Each row is a point on a landscape with many valleys, with its height.
A ball rolls from a point to whichever of its 3 nearest points has the largest drop for the distance, and stops where none of them is lower. Distance is the straight distance between rows; heights are no part of it.
q736 (h 596): [-38  33  14  32 -25  22 -28  17]
q464 (h 186): [  3  -6 -14  -9  -5   4  -2  -7]
q871 (h 63): [ 19 -15 -17 -20   6  -9  12 -13]
q376 (h 80): [-21  21  -6  19 -15   9 -16  13]
q909 (h 144): [ 19 -51  41  -8  20  40  -4 -44]
q536 (h 212): [  4 -12  -7 -10  -3  13  -5 -15]
q50 (h 135): [-11   5 -12   1 -11   8 -12   2]
q278 (h 272): [ -2 -17  10  -9  -7  31 -18 -24]
q215 (h 438): [ 36 -46  17 -11  27  20  24 -41]
q100 (h 452): [ 27 -31   3 -17  12  11  14 -32]
q715 (h 112): [-14  22 -17  11  -5 -11  -3  19]
q928 (h 284): [-15  45  -4  20  -2 -39  11  46]
q345 (h 557): [-38  48  19  38 -24   9 -16  24]
q628 (h 88): [  8 -10 -14 -15  -2   4   1 -15]
q607 (h 170): [ 22 -53  41  -4  26  40  -2 -45]
q406 (h 418): [  7   5 -30 -12   9 -44  13  35]
q122 (h 91): [ -8  21 -20   5   1 -27   5  30]
q714 (h 164): [-24  36  -5  24  -9  -9  -4  26]
q617 (h 305): [ 47 -38 -10 -32  33 -28  41 -18]
q619 (h 342): [ 15 -20  -6 -17   5   8   7 -23]
q529 (h 303): [ 27 -46  26  -7  22  29  11 -43]
q56 (h 333): [ 26 -27  -6 -21  11   0  17 -25]
q497 (h 173): [-15  -1   0   2 -15  25 -24  -7]
q486 (h 306): [  9 -19   3 -13   1  20  -4 -27]
q64 (h 203): [-24  43   1  29 -13 -14  -3  30]
q377 (h 283): [ 16 -32  14 -13   6  26   0 -34]
q837 (h 340): [ -8  40  -3  15   2 -52  17  56]
q298 (h 110): [ -7  13 -23   2  -1 -18   2  18]
q513 (h 488): [ 34 -41  10 -14  20  16  18 -38]
q974 (h 269): [ 25 -18 -27 -30  17 -32  23   1]
q463 (h 113): [ -4  18 -24   1   4 -32   9  35]
q102 (h 497): [ 37 -44  11 -15  27  11  24 -37]
q45 (h 79): [-21   3   3   6 -18  29 -29  -7]
q781 (h 387): [-15  58  14  22  -9 -50  19  56]
q507 (h 364): [-18  56  11  24  -9 -44  16  50]
q460 (h 121): [ -2  13 -25  -3   4 -26   4  21]
q123 (h 270): [-29  52  10  34 -17 -14  -1  33]
q760 (h 204): [ 12  -7 -24 -18   3 -18  11   0]
q821 (h 126): [-13  14 -14   6 -11   2 -10   8]
q436 (h 152): [  1   1 -19  -7  -3  -2  -3   0]
q517 (h 302): [ 39 -31 -17 -31  26 -30  33 -10]
q920 (h 211): [ 10 -28  15 -13   0  30  -6 -34]
q236 (h 332): [-21  53   6  26 -10 -32   8  42]
q38 (h 235): [ 23 -21 -13 -21  10  -5  14 -19]
q890 (h 437): [-13  49   4  18  -4 -52  18  58]
q577 (h 230): [-13  38  -8  16  -1 -44  13  50]
q568 (h 262): [-11 -10   9  -4 -15  34 -28 -17]
q324 (h 361): [-19  -7  15  -2 -19  38 -38 -16]
q59 (h 370): [-34  54  16  36 -22  -5  -4  28]
q551 (h 143): [  7 -31  22 -13   1  35 -14 -35]
q868 (h 134): [ -6   8 -18  -1  -5  -3  -5   7]
q763 (h 219): [ -6  -7   0  -6  -9  23 -17 -13]
q425 (h 523): [ 38 -41   6 -18  26   6  27 -37]
q372 (h 383): [ 24 -36  14 -14  13  23   9 -36]
q584 (h 131): [ -9  29 -15  11   4 -36   8  41]
q661 (h 51): [ 12 -40  33 -11   6  38 -13 -40]
q220 (h 428): [ 19 -27   2 -16   7  14   7 -30]
q858 (h 295): [ 32 -24 -17 -27  18 -19  24 -16]
q809 (h 349): [ 17  -6 -32 -23  13 -41  16  23]
q906 (h 100): [ 15 -12 -22 -20   8 -18  11  -5]
q182 (h 326): [-17  36  -9  20  -5 -27   3  36]
q946 (h 312): [-29   4  13  12 -21  34 -39  -3]
q384 (h 330): [-29  44   7  31 -17  -2  -9  25]
q347 (h 138): [-22  28  -6  23 -12  -4  -8  21]
q131 (h 224): [ -2 -27  26 -13  -5  38 -26 -32]
q9 (h 140): [  1   4 -24  -7   1 -16   4  10]
q360 (h 649): [-33  36   8  31 -22  13 -21  20]
q268 (h 242): [  9   0 -30 -14   7 -30  11  16]
q814 (h 227): [ 21 -12 -27 -23  11 -28  15   1]
q625 (h 546): [ 38 -38  -4 -23  25  -7  30 -28]
q125 (h 181): [ 22 -57  47  -2  28  43  -5 -45]
q929 (h 115): [-19  21 -11  14 -11   0  -8  17]
q349 (h 455): [-32  17   9  20 -21  27 -32   8]
q975 (h 509): [-38  19  17  26 -25  32 -40   7]
q696 (h 141): [  1 -36  35 -12   1  40 -24 -40]
q793 (h 651): [-45  44  29  41 -29  24 -30  21]

Where does a ball stop that starts at each point below?
q123 | q376
q372 | q661
q868 | q376
q793 | q376
q182 | q122
q763 | q45
q349 | q45

Call two points neighbours if one is among the 3 nearest of the other. Go from one point of each pair to the other, from neighbour to neighbour, staying as low as possible. Name the highest point that can't be avoided.
q661 and q376 | q486
q45 and q661 | q278
q628 and q376 | q464
q122 and q376 | q929
